Points, in no order, along strands that fork and pass close to each other.
Two points are linked if the straight distance between their rows is under 35.1. Some points are linked to none.
k_650: [-24  14 -33 -34   1   5 -14  35   4  -5  12 -15   8  23  -8  -7  16  17
 -29 -13]
k_141: [-15  -9  -1   5  -9  -7  21   1 -11  -3  -1 -21   9  -8  -5  15  -5  -4
  -6  13]
k_261: [ 14 -15  25  49 -13  -9 -10  40  -8  -9 -15  26 -17  -8 -13   5 -25  -2
 -16  -3]
k_492: [  7  22  27 -33  42   4  -5 -41  23  39  16  19 -13 -17  12   8  13  11
  39 -36]
k_116: [ 11  17   3  -1  25  40 -23   6   5   6 -10   8 -14  -3 -17  -4  18  14
  -6 -11]
k_23: [ 27  -2  31  27  -8 -17  36 -62  -5   9  -6  10  -3 -32  18  11   3 -31
  24  22]
k_727: [ -2  -6  28  -8   2 -39  46 -46   5  29  20   0   2 -20  17  31 -16 -11
  43   2]
k_137: [  3  -5  20  15   3  -7  26 -29  -5   8  -2  -5   0 -19   4  16  -2 -15
  19  10]
k_464: [ 13 -18  -6 -35  17   1  15 -83  29  13  14 -21  14 -14  40 -17   3 -10
  39  20]
k_969: [ 13 -19  45  37   1 -33  27 -21   3  24   8  30  -6 -17   6  19 -22 -20
  23  -4]
k_251: [ 28  14   6   1  38  62 -35 -16  17  16  -8  11 -18  -4 -11 -16  23  15
   7 -11]
k_555: [-22   3  -3 -26   8  -6  13   3   0   5  11  -9   6  -1  -4   9  -3   9
   5 -10]
k_353: [ 27   0   8   7  13  28   4 -67   1   0 -14   4  -7 -27  21 -16  23 -20
  10  27]
k_271: [  0 -14  -8  22 -28  -4  24 -15 -20 -21 -16 -28  11 -14   2   7  -2 -19
 -17  38]
k_990: [ 11  40  -6 -14  -3  -9 -40  55 -19 -14 -24  32  -9  28 -18  -5  11   6
   4 -30]
k_330: [-25 -15 -38 -20 -21  -9  29  -3  -5  -3  19 -54  22  15   5   8 -10  -2
 -22  36]
k_786: [  3 -22  13  47 -25 -14  15   7 -16 -17 -18  -9   2 -14  -2  14 -18 -18
 -15  24]
k_400: [  6   3  16  16  13  18   5 -18  -4   7 -11  -1  -8 -16  -6   9   8  -4
   6   2]
k_156: [ 19   2  -6  -3  41  62 -37 -27  34  11  -3   2   2   5   6 -30  19  14
  14  -9]
k_314: [-11 -31  17  16 -22 -48  46  -4  -9   0  11  -7   7  -7   4  23 -40 -16
  14  18]
k_838: [ 14 -21 -21 -33   4   1  19 -80  29 -11  13 -22  21 -10  44 -37   1 -10
  30  35]
k_685: [ 43  21  45  43  15  30 -15 -13  -2  21 -11  35 -32 -14 -19   7  11   8
  17 -12]
k_415: [  1 -45  34  27 -14 -47  24  11  -5   5  10  28  -8  -7   3  12 -47 -23
   0   1]
k_680: [ 26   9  19  45  -9  11 -31  48 -10 -12 -21  28 -24  -5 -27   3  -6  13
 -15  -5]
k_974: [-14 -12 -39  -2  12  32 -20 -23  46 -16  21 -38  46  39  28 -43  12  18
   9   7]
k_577: [ 15 -13 -15  -2   3  29   5 -52   3 -16 -11 -11   6 -16  25 -29  20 -15
  -3  38]
k_316: [-25  20 -31 -14 -27 -24 -15  59 -15 -21   5  -9   5  24 -11   4   9  12
 -34 -14]
k_774: [ 32  34  28  12  12   7 -32  31  -8   2 -16  54 -31   7 -25  -3   8  14
  20 -30]
k_332: [-10 -14 -16 -19   8  15  14 -28   6   3   5 -30  15  -3   9  -2   3  -5
   2  17]
k_65: [  1 -19 -15 -37  18   7  12 -66  28  11  18 -30  20  -4  33 -16  -4  -6
  33  16]
k_319: [ 21  -7  -4   6  12  39  -3 -55   3  -6 -15  -2  -2 -18  20 -23  22 -14
   2  30]
k_98: [-15   5  -6 -40  26  12  -1 -10  14  12  14  -7   5   1   1  -1   6  10
  13 -18]
k_78: [-16 -16 -46  -7  -5  27 -12   7  14  -8  13 -42  23  24   9 -16  18   7
 -38  16]
k_651: [-36   3 -25 -16 -29 -29  15  40 -15 -11  15 -22  10  17  -7  14 -11  13
 -25   1]
k_753: [ -1 -10  30   3   0 -37  42 -35   1  23  16   5   3 -19  12  28 -19 -13
  38   1]
k_529: [-10  13 -17 -20  15  23 -16  22   6   0   1  -5   1   9 -12  -7  16  15
 -18 -13]
k_436: [ 15  -1   4  -1  27  41 -11 -44  13  12  -6  -5  -3 -12  10 -12  18  -4
  11   4]
k_692: [ 22   8  -4  -4  41  63 -38 -17  27  12  -5   5  -7   3  -4 -24  21  16
   6 -11]
k_870: [ 14 -21 -27 -20  -3  11  19 -64  16 -28   6 -16  19 -15  37 -46  11 -11
   6  47]
k_966: [-10  -4 -24  14 -15  19  -7  15  -8 -11  -9 -32   8   1  -6   5  14   2
 -40  19]
k_338: [-21 -17 -39  -8 -29  -6  24   1 -10 -10  11 -55  22  11   4   7  -3  -6
 -33  39]
k_574: [-12  10   1 -49  35   8  -4 -18  20  19  18   4  -1  -2   7  -3   6  13
  25 -29]
k_256: [ 36  24  37  18  30  34 -12 -38   9  32  -4  27 -23 -21  -6   8  18   3
  25 -14]
k_227: [ 25  11  37  26   5 -11 -18  26  -4   6 -11  58 -30   2 -18  -1 -11   3
  16 -26]
k_33: [-34  -3 -19  -7 -35 -38  18  44 -17 -13  13 -16  11  15  -6  15 -20  10
 -23   4]
k_986: [ 21  38   5  -4   2  -2 -42  53 -17 -12 -26  42 -18  24 -23  -6  11   9
   9 -30]
k_126: [-10  -8   9  -1 -23 -48  -4  45 -14  -6  -8  37  -6  16  -5  -4 -30 -10
   4 -28]
k_997: [-13 -15  -3  33 -35 -28  -3  55 -14 -20  -4  -2   4   0 -10  11 -23   3
 -34   4]
k_133: [ 27  33   9  -3  23  38 -39  26  -1   2 -15  27 -25   4 -30  -5  22  23
   0 -18]
k_665: [ 14  36  12 -11  20  10 -26  26  -5   1 -12  35 -22   6 -19  -4  15  14
  15 -31]
k_518: [  3   9  34  -4  20 -14  20 -35   8  33  12  16  -8 -22   7  21   1  -2
  36 -19]
k_859: [ -3  14   4  14  -8  -9 -14  46 -11 -12 -12  18 -11   2 -19   4  -3  11
 -13 -15]
k_630: [-10 -16 -16 -42  19   5  14 -48  25  14  23 -32  19   0  23  -5  -7   0
  27  10]
k_919: [-25  -7   8 -21  -6 -35  42 -12  -5  11  21 -12   6  -6   3  24 -26   1
  26   3]
k_283: [ -3  13  15 -51  40  -2  -2 -40  25  35  21  10  -6 -11  17   5   7  13
  40 -36]
k_150: [  9  32  16 -10  14  -4 -20  25  -7   2 -13  41 -20   7 -17  -2   9  11
  21 -35]
k_620: [ -9 -23 -31 -35  10  10  12 -49  30   1  22 -41  32  12  29 -22  -7   0
  22  22]
k_854: [ 30   2   7  23  -1  35  -1 -51 -11 -14 -25   5 -12 -26  13 -18  24 -18
  -7  41]
k_725: [  6   0  13 -25  35  15   1 -53  22  29  10  -6  -1 -16  16   4  10   0
  30 -11]
k_241: [-13 -13 -43   1  10  38 -25  -7  41 -13  19 -37  37  38  21 -39  18  17
  -9   5]
k_213: [ 13 -18 -13 -35   6  -1  24 -79  20   1  10 -24  12 -17  37 -21   2 -17
  30  30]
k_616: [ -3 -18 -21 -19  23  29 -12 -51  43  -3  13 -26  34  12  32 -35   5   8
  30   7]
k_699: [  0  18 -28 -14  16  35 -38  37  11  -6  -1  -3  -2  18 -14 -15  27  21
 -32 -11]
k_775: [-18 -19 -38 -28  12  21  -3 -18  32   0  27 -39  34  26  19 -24   3  11
   0   9]
k_143: [ -2 -27  18  24 -22 -41  47 -18 -10  -1   4  -9   5 -14   7  20 -30 -23
  16  23]
k_517: [ 38  12  30  47   3  38 -10 -33 -11   6 -23  16 -25 -20  -7   2  15  -8
   4  16]
k_20: [ 39  17  41  46  10  29 -17   0  -5  12 -14  33 -30 -11 -22   6   7   9
   8  -9]
k_88: [  8  -8 -20  16  -9  36  -8 -18  -8 -16 -20 -21   6  -7   6 -15  18  -9
 -29  34]
k_8: [ 12  -3  -5 -11  40  50 -27 -37  35  12   2  -4   6   1  13 -27  15   9
  18  -8]
k_798: [ -2 -14 -17 -18  31  33 -18 -45  44   4  12 -20  27  10  26 -31   7  11
  27  -2]
k_942: [ 15 -38  36  42 -11 -29   2  27  -6   0  -2  36 -20  -9  -3   5 -41 -19
 -17  -2]
k_57: [  9  -3  31  24   5 -11  22 -27  -3  14  -2  10  -5 -21   3  18  -6 -14
  21   2]
k_571: [  6 -17   6  40 -26  -4  19  -8 -19 -20 -21 -17   4 -18   1   9  -4 -20
 -15  32]
k_635: [  3  36 -16 -18 -11 -20 -39  61 -21 -16 -23  24  -1  36 -14  -3  10   1
   0 -32]
k_132: [ 10  25 -21  -6  12  37 -41  41   4  -7  -9   3  -9  13 -22 -10  27  23
 -33  -9]
k_93: [-29  -8  -6  -6 -20 -24  27  19 -13  -5   9 -19  11   3  -6  17 -18   5
  -8   9]
k_940: [  7  -3   6   2  13  19  11 -41   1   6  -6 -12  -1 -17   8   2  10 -14
  10  12]
k_785: [-21   1 -31 -21   1  14  -9  24   6  -5  11 -26  11  16  -6  -6  15  14
 -33  -1]
k_904: [ -7 -23 -37 -28   5  11   6 -52  36  -9  20 -40  40  17  35 -33  -5   1
  24  27]
k_861: [  5  37 -15 -20   7  12 -38  49  -8 -12 -14  17  -9  20 -20  -9  22  17
 -17 -22]
k_834: [-32  -2 -32 -41  -1  -2   9  13   7   1  26 -32  17  21   1   0   0  14
 -17   3]
k_27: [-25 -14 -37 -38  13  16  -2  -8  31   3  30 -36  30  28  13 -19   2  14
  -4   3]
k_47: [ -5 -38  14  41 -30 -34  23  22 -14 -14  -5  -6   5  -8   0  15 -36 -17
 -15  20]
k_951: [  5   2  17  30   1   9   0   8  -8  -2 -14   6 -10 -12 -14  11  -1   1
  -4   1]
k_604: [  1 -17 -12  18 -37 -10  32 -18 -23 -29 -16 -33  11 -16   7   3  -3 -23
 -21  50]
k_547: [-38  13 -26 -34 -31 -42  11  44 -17  -9  13  -7  10  27  -5   7 -15  10
  -7 -15]
k_480: [ 25   8  26  14  21  21   7 -54   4  23  -7   9 -12 -26   8   8  16 -14
  23   4]
k_77: [ 28  -6  42  36  -5 -26  37 -56  -1  18  -1  18  -1 -29  17  17  -6 -31
  29  13]
k_608: [ -6  34 -19 -31   7   2 -28  42  -8  -9  -7  14  -3  22 -14  -8  19  13
  -8 -28]
k_745: [ -8  -5  10  -2   5  -5  24 -24  -3   8   3 -12   2 -15   3  16  -2  -8
  13   6]
k_676: [ 14 -12  17  25 -17 -17  39 -44 -14  -9 -11  -6   0 -26  12   8  -3 -30
  13  32]
k_594: [ 23  17  12   6  30  50 -26  -8   8  13 -12  12 -20  -8 -17  -6  21  14
   2 -11]
k_439: [-35   5 -14 -32 -15 -28  23  23 -11  -1  18 -13  10  14  -5  13 -15  11
  -2  -6]
k_619: [  3  13  -4  13 -24 -26 -34  71 -18 -22 -18  30  -7  17 -14  -4 -12   3
 -16 -21]
k_159: [-24  15 -23 -19 -35 -43  -6  57 -22 -17  -2   8   7  29  -8   2 -10   4
 -10 -25]
k_883: [ 18  11 -10  -4  34  60 -39   4  22   6  -7   3  -8   7 -11 -23  23  20
  -8 -10]
k_410: [ 26  26  -2  -6  27  51 -43  24   7   2 -13  18 -21   7 -26 -13  25  26
  -9 -14]
k_739: [  3  -3  24  34  -1  -6   3  15  -7  -2 -12  14 -12 -12 -12  11 -10  -1
  -2  -4]
k_624: [-14   2 -22  17 -19   8 -11  35 -10 -14  -4 -27   5   1 -12  10  10   9
 -44  11]
k_800: [-14 -38  13  22 -29 -49  39  13 -12  -6  10  -5   8  -3   2  20 -46 -14
   1  19]
k_427: [ -1  19  -4 -10  17  26 -20  21   3   0  -8   3  -8   3 -17  -4  16  16
 -13 -14]
k_718: [ 14  22  30 -19  41  11  -5 -40  20  38  10  21 -16 -19   7   9  15   8
  34 -30]
k_246: [  0 -20  21  19 -14 -35  46 -30  -8   5   5  -6   5 -17   9  22 -22 -22
  25  20]
k_805: [-29  -9 -26 -42   0  -7  27 -12   5   8  26 -40  19  11   8   7 -14   5
  -1  16]
k_631: [ 32   9  33  47   6  30  -8 -20  -9   8 -20  16 -23 -17 -10   6   9  -5
   6   7]
k_435: [ 11  -8  10  24 -21 -30 -29  64 -14 -16 -15  41 -16   8 -12  -6 -29  -5
 -18 -19]
k_70: [-23 -15 -10  10 -28 -22  27  17 -15 -11   4 -30  14   0  -4  19 -17  -2
 -17  21]
k_675: [  1 -44  29  31 -17 -41  12  28  -8  -2   3  28 -10  -6   1   8 -46 -20
 -14  -1]
k_700: [-21   0   3 -20   4 -12  22  -4  -4   7  10  -9   3  -5  -2  15  -9   6
  12  -6]
k_593: [-23  10  -2 -19  -1 -11   7  21  -7  -2   4   1   1   3 -10   8  -3  10
  -2 -15]
k_162: [ 13 -30  31  47 -13 -22  -4  33  -7  -6  -7  31 -15  -9  -6   5 -36 -12
 -16  -3]
k_563: [ -7  29 -13 -14 -15 -22 -23  57 -18 -16 -15  21  -2  25 -13  -2   5   6
  -7 -28]
k_992: [ 13  27  25  -9   9 -27 -16  21  -7  10 -11  58 -20  13  -9  -3  -3  -4
  37 -44]
k_63: [-10  17   7 -61  36  -3  -6 -28  22  26  21  11  -4  -3  13   0   5  15
  38 -39]
k_715: [-20  15 -18 -25   4   4  -9  29  -2  -4   3  -5   3  11 -11   0  12  15
 -17 -15]
k_489: [ -7  17 -17   5 -29 -29 -28  71 -19 -23 -11  16  -1  18 -14   0  -3   7
 -27 -18]
k_895: [ -6 -18 -23   5 -39 -12  36 -18 -20 -24  -7 -44  16  -7   8   4  -4 -19
 -22  51]
k_508: [ 12 -33  46  33  -4 -45  30 -15   3  20  12  35  -6 -13   9  18 -35 -26
  17  -3]
k_423: [ -1 -11 -18   4  -6  25   5 -21  -6  -9 -13 -28  11  -8   5  -6  13 -11
 -20  29]
k_590: [ 24  -1  -3  25  -9  39  -6 -36 -16 -22 -29  -3  -9 -21   9 -19  23 -14
 -21  45]
k_312: [ 41  26  40  26  26  33 -13 -25   5  31  -6  33 -28 -18 -14   7  17   7
  24 -15]
k_243: [-22  -4 -21 -13  -7   6   8  11  -3  -4   6 -31  12   4  -5   7   4   5
 -22   9]
k_794: [-16  21 -20 -19 -27 -37 -17  59 -21 -15 -11  15   5  32 -10  -1  -4   0
  -3 -31]
k_736: [  4  -7   3   8   3  14  13 -34  -7   0 -12 -15   1 -17   6   4   8 -14
   2  20]
k_531: [-16  -1 -14 -36  22  17  -2  -8  17   8  13 -14  10   4   1  -6   6  11
   2  -9]
k_34: [  1 -15  27  18  -5 -33  40 -28  -4  13   7   2   2 -19   8  24 -18 -18
  26   8]
k_391: [-20   4 -42   1 -19   8 -19  44  -3 -14   9 -32   5  17 -10   4  22  12
 -55   7]
k_414: [ 12   9   7  20 -17 -22 -32  65 -15 -17 -20  40 -15  12 -16  -5 -15   3
 -11 -22]
k_322: [  3   3  12  22   6  19   1  -3  -7   1 -14  -3  -7 -13 -11   8   6  -1
  -4   5]
k_505: [ 40   8  27  50  -6  31  -3 -40 -18  -8 -29  17 -22 -25   2  -3  15 -17
  -2  31]
k_381: [-23 -10 -21 -18 -11  -5  21   3  -6  -2  12 -36  16   5  -1  12  -4   2
 -16  16]
k_392: [ 12  18  25  -9  35  18  -4 -28  12  29   4  18 -17 -18  -2   8  14   7
  26 -23]
k_666: [ 35  -1  46  40   4 -12 -17  25  -1  12  -6  64 -33  -1 -15  -2 -20  -2
   7 -22]
k_413: [-16 -18 -38 -17  13  26 -11 -22  40  -6  24 -38  39  31  23 -32   5  14
   6   8]
k_930: [  4   0   6 -12 -17 -51 -21  47 -17  -2 -18  44  -6  31  -6  -6 -26 -22
  22 -40]
k_229: [  6 -40  42  29  -8 -47  25   2  -2  12  13  37 -10  -8   6  14 -42 -25
   5  -3]
k_922: [-17   4 -35  13 -25   5 -17  45  -9 -16   2 -31   4   9 -13   9  17  11
 -55  10]
k_418: [ 25  19  -9  -2  27  60 -46  21  13   2 -11   7 -15   9 -23 -17  27  25
 -17  -9]
k_993: [-15  14  -4 -13   1  -3  -4  30  -7  -6  -3   3  -3   4 -13   4   5  13
 -10 -16]
k_962: [-27  -9 -31 -41   9   8   7  -3  16   6  26 -33  21  18   6  -7  -1  12
  -8   2]
k_770: [-32   5 -32 -16 -22 -14   3  39  -9 -11  14 -26   9  17  -8   8   4  13
 -35   1]
k_711: [  8   0  19 -22  26   0  16 -61  15  31  13  -7   1 -22  21  13   6  -7
  34  -5]
k_659: [-18   0 -15  -4  -6   5   4  19  -6  -4   2 -21   7   2  -9   7   5   8
 -22   3]
k_289: [  2  11  14 -14  30  18  -1 -23  10  19   4   7  -9 -13  -1   7  10   5
  19 -16]
k_908: [ 12  -1  22 -11  18  -6  26 -64   9  29   8  -5   0 -26  20  16   5 -15
  35   3]
k_14: [ 10  -1   0 -11  35  41 -14 -40  22  17   0  -4  -1  -9  10 -13  15   2
  16  -3]
k_335: [ -8  15 -38 -22  10  26 -37  41  14  -8   7 -11   3  27 -10 -17  28  20
 -38 -13]
k_695: [ -5  23  14 -26  26   0  -2  -3   4  15   5  21 -12  -6  -6   6   7   9
  24 -31]
k_383: [-16  21 -24  -4 -29 -29 -24  69 -20 -22  -6   7   2  23 -12   2   3   8
 -28 -20]
k_516: [-14   9 -42 -18   3  21 -30  42  12 -10  11 -19   6  26  -7 -11  27  18
 -45  -7]
k_886: [-33  10 -23 -20 -37 -43   4  54 -19 -15   7  -2   8  27  -7   6 -13   7
 -15 -16]
k_228: [-30 -16 -10   8 -39 -45  17  47 -16 -15   9  -9   9   9  -6  14 -31   5
 -23   5]
k_309: [-29  -9 -25 -54  10  -4  21 -20  16  13  32 -35  19  13  10   1 -16  10
  11   6]
k_633: [ 17   7  36  36  10   5   1  -4  -2  12  -9  26 -19 -14 -12  11  -2  -2
  13  -9]
k_85: [  8  -3   6 -20  36  26  -6 -48  23  23   7  -6   1 -13  15  -5  12   1
  24  -8]
k_356: [ 13 -20 -24 -12  -2  20  12 -56  10 -24  -3 -15  14 -14  32 -41  16 -14
  -2  45]
k_99: [-19 -13 -20 -46  16   3  16 -32  19  13  25 -31  20   5  15  -1 -10   5
  18   7]
k_174: [-27 -13 -32 -29 -11  -8  30  -7  -2   1  22 -47  21  11   5   9 -12   1
 -10  26]
k_751: [ 27  21  33  22   8  -1 -22  29  -6   4 -13  53 -30   1 -20  -1  -1   9
  17 -27]
k_705: [  0  -9   9  26 -23 -29 -16  58 -13 -16 -11  28  -9   3 -12   0 -27   0
 -20 -12]
k_165: [-17  30 -22 -42   0 -10 -16  39 -10  -9  -1   8   3  25  -9  -7  13   9
  -4 -31]
k_760: [ -3  -7 -28  14  -8  35 -14   5  -4 -11 -12 -29  10   2  -1  -6  19   0
 -40  23]
k_532: [ 10  -9  19  18  -9 -14  35 -44  -9   2  -6  -7   1 -25   9  14  -4 -24
  18  22]
k_449: [-16 -13  -2  18 -20 -14  24   9 -15 -10  -4 -23  10  -7  -5  18 -12  -7
 -12  19]
k_375: [-16 -16   8   5 -26 -48   3  47 -14 -10  -1  28  -3  11  -5   2 -37  -6
  -4 -17]
k_358: [-14 -17 -33   1 -36  -9  29  -7 -17 -19   1 -51  19   1   6   5  -3 -14
 -29  47]
k_386: [ 31  15  30  14  29  32  -4 -50   8  32  -5  16 -17 -23   3   5  19  -4
  24  -6]
k_822: [-32  11 -35 -17 -27 -19  -7  51 -11 -16  13 -20   7  23  -9   7   8  15
 -39  -6]
k_853: [ -4   6  15 -10  22   7   9 -23   5  17   5   0  -5 -15   0  12   6   0
  18 -11]
k_721: [ 27   2  17   9   7  14  16 -69  -3   4 -10   5  -7 -31  20  -5  18 -24
  17  25]
k_778: [-22  -9 -40 -25  20  24 -22   0  47  -6  32 -29  37  41  15 -34  10  25
   0  -9]
k_7: [-18 -23   4  12 -31 -49   6  50 -16 -13   1  18   1   8  -4   6 -39  -3
 -15  -8]
k_35: [ -5  -9  -2  41 -31 -19 -16  62 -14 -22  -9   2   0  -3 -13   8 -17   3
 -38   2]
k_747: [ 12 -21 -25 -26   2   7  17 -71  22 -18  10 -22  21 -10  39 -41   5 -11
  20  40]
k_44: [ -4  -6   7  -6 -24 -51 -12  50 -17  -7 -13  44  -8  23  -6  -6 -32 -17
   8 -34]
k_810: [ -3  -1   8  25 -18 -20 -14  52 -12 -16 -10  19  -8   1 -14   4 -16   5
 -18 -10]
k_29: [  6  -6 -20  22  -8  40 -16  -4  -7 -12 -22 -22   4  -6   0  -9  20  -4
 -35  27]
k_970: [ 34   8  34  49  -2  14 -27  35  -8  -5 -18  35 -31  -5 -26   3  -6  12
  -5  -8]
k_767: [-24 -19 -14  17 -38 -30  30  23 -18 -15   6 -35  17   2  -4  21 -23  -2
 -23  28]
k_215: [  1   6  24  -7  21  -3  16 -34   7  24   7   5  -6 -20   5  16   4  -3
  28 -12]
k_964: [  1 -11 -11   2  -1  20  11 -29  -6  -6 -10 -23   8 -12   7  -4  11 -12
  -8  26]
k_723: [  9  -7   0  25 -13  18   7 -22 -16 -15 -23 -15   1 -17   3   1  11 -16
 -15  30]
k_779: [  5  21  42 -10  19 -29  15 -27  10  39  15  40 -11 -18  10  19  -2   4
  45 -37]
k_764: [ 11  35 -18 -10   7  24 -46  54  -4 -13 -13  12 -11  17 -24  -9  27  23
 -27 -15]
k_957: [-35  17 -43 -51 -14 -16  -6  39  -3  -9  24 -19  11  36  -3  -4  10  15
 -26 -16]
k_409: [ 37  11  41  50   6  19 -20  15  -6   6 -15  36 -32  -9 -25   4  -1   9
   5 -10]
k_595: [ 12  -1   8   0  20  26   3 -47   5  13  -6  -7  -4 -19  10  -1  15 -11
  14   8]
k_176: [  4  -8  23  38  -8 -10  -4  30  -8  -6 -12  21 -13  -8 -13   9 -17   1
  -8  -4]
k_211: [  8 -13  38  33   1 -26  25 -15  -1  16   3  22  -7 -16   2  18 -18 -16
  21  -2]
k_472: [-25  -7   0 -18  -5 -24  36  -7  -6   5  15 -19   8  -5   0  21 -18   1
  14   7]
k_478: [ -7  -9  24  19  -7 -28   9  23  -7  -2  -2  26 -10  -3  -7   9 -22  -1
   6 -13]
k_481: [ 23  -1  42  46   5  -4  -5  12  -2  10 -10  41 -24 -10 -13   8 -11  -2
   8 -12]
k_684: [  9  12  48   4  15 -33  19 -28  11  40  16  42  -9 -18  10  21  -8  -3
  42 -30]
k_698: [ 18  -3  -1  33 -13  32  -3 -23 -19 -20 -29  -9  -6 -18   2  -7  17 -14
 -23  38]
k_46: [-14 -39  14  26 -30 -45  25  29 -11  -8   5   2   4  -2   0  15 -45 -11
 -11  11]
k_64: [  2  18  33 -18  26 -17  15 -34  11  36  17  21 -11 -20  12  20   3   3
  41 -29]
k_180: [ 25   9  35  42   9  18  -1 -18  -5  13 -14  20 -19 -18 -10   9   5  -6
  10   0]
k_457: [-19   6 -43  -9  -8  15 -26  44   4 -12  11 -26   4  20  -9  -4  24  15
 -53   0]
k_16: [ 22  34  12  -2  17  21 -34  32  -7  -3 -16  33 -25   5 -27  -5  17  20
   4 -23]
k_511: [  9  29  24  -5  12 -15 -14  18  -7   8  -9  48 -21   4 -12   1   2   4
  30 -37]
k_806: [  6 -10 -12 -12  38  43 -24 -42  40   8   7 -10  17   4  21 -30  12   9
  23  -5]
k_501: [ -8 -24   7  33 -28 -23  24  11 -15 -15  -8 -17   8  -9  -1  18 -22 -14
 -11  24]
k_172: [ 10  19  18  -8  -2 -34 -20  32 -12   3 -16  55 -15  20 -10  -4 -12 -10
  32 -43]
k_769: [-36   8 -38 -48  -8 -10   3  26   2  -2  27 -25  14  29  -1  -3   4  17
 -22  -8]
k_710: [ 16 -10  10  27 -24  -7  32 -41 -19 -22 -19  -7  -1 -27  12   1   4 -30
  -1  41]
k_627: [-30  25 -44 -54 -11 -15 -14  41  -4 -10  17 -11   9  41  -3  -8  14  12
 -18 -24]
k_274: [-31  -1 -10 -19 -14 -22  24  17 -10  -2  13 -17  10   5  -5  16 -13  10
  -5   0]
k_171: [ 33   5  19  30  -1  30   2 -52 -14  -7 -24  12 -17 -27   9  -8  21 -18
   0  34]
k_455: [ 17   4  24  21  13  15   9 -36  -2  15  -9   6 -11 -22   0  10   9 -11
  16   4]
k_793: [-23  30 -37 -53  -7 -15 -18  43 -10 -10   5  -2   7  39  -5  -7  16   7
 -11 -30]
k_113: [-20 -20  -5  24 -38 -37   4  54 -15 -19   2  -4   7   4  -7  12 -30   2
 -31   4]
k_407: [-17  -7 -37 -12  -3  21 -10  17   9  -6   9 -34  15  17   0  -7  17   9
 -37   8]
k_5: [-39  13 -23 -42 -21 -34  16  32 -12  -4  18 -11  10  23  -3   8 -14  12
  -3 -13]
k_26: [-22  -5 -21 -36  15  12   4  -3  13   7  19 -23  16   7   2  -4   4  10
  -4  -4]
k_583: [ 11  11  13  32  -7   3 -21  46 -11 -12 -18  19 -16  -3 -23   4  -5  12
 -16  -9]
k_621: [ 13  -7   7  29 -16   9  17 -32 -19 -18 -23 -10  -4 -23   7   0   8 -23
  -9  36]
k_87: [  0 -20 -28 -18  13  20  -4 -58  39 -12  16 -30  38  13  38 -39   4   4
  29  19]
k_363: [ 25   1  25  19   2   1  24 -62  -5   9  -9   5  -6 -30  17   5  13 -28
  20  21]
k_566: [ 40  -2  52  50   6  -4 -11  11   0  19  -4  58 -30  -8 -14   3 -18  -3
  10 -15]
k_580: [ 11   8  11  -9 -10 -43 -26  44 -17   0 -23  51 -11  30  -8  -7 -22 -20
  27 -42]
k_550: [-20 -19 -55 -10 -10  19  -8   9  15  -9  23 -50  23  32  13 -16  16   7
 -39  21]
k_388: [-12 -11  -3  -3  -3  -2  25 -15  -8   0   1 -25   9  -9   2  13  -4  -7
   1  16]

Follow the links from the first point to the second, and from the first to the third. Name the last point that the two ways share.
k_439 / k_46 / k_676 -> k_449
k_769 / k_392 / k_413 -> k_962
k_800 / k_895 / k_767 -> k_501
k_908 / k_427 / k_87 -> k_8

A fork is a point with three links, a tip a point with one. Leave the first point through the second and follow the links. Name the first fork or tip that comes.
k_650 / k_785 -> k_550
k_608 / k_165 -> k_962
k_356 / k_870 -> k_174
k_143 / k_246 -> k_727
k_505 / k_171 -> k_137
k_88 / k_423 -> k_14
k_492 / k_718 -> k_684
k_919 / k_472 -> k_715
k_171 / k_505 -> k_774
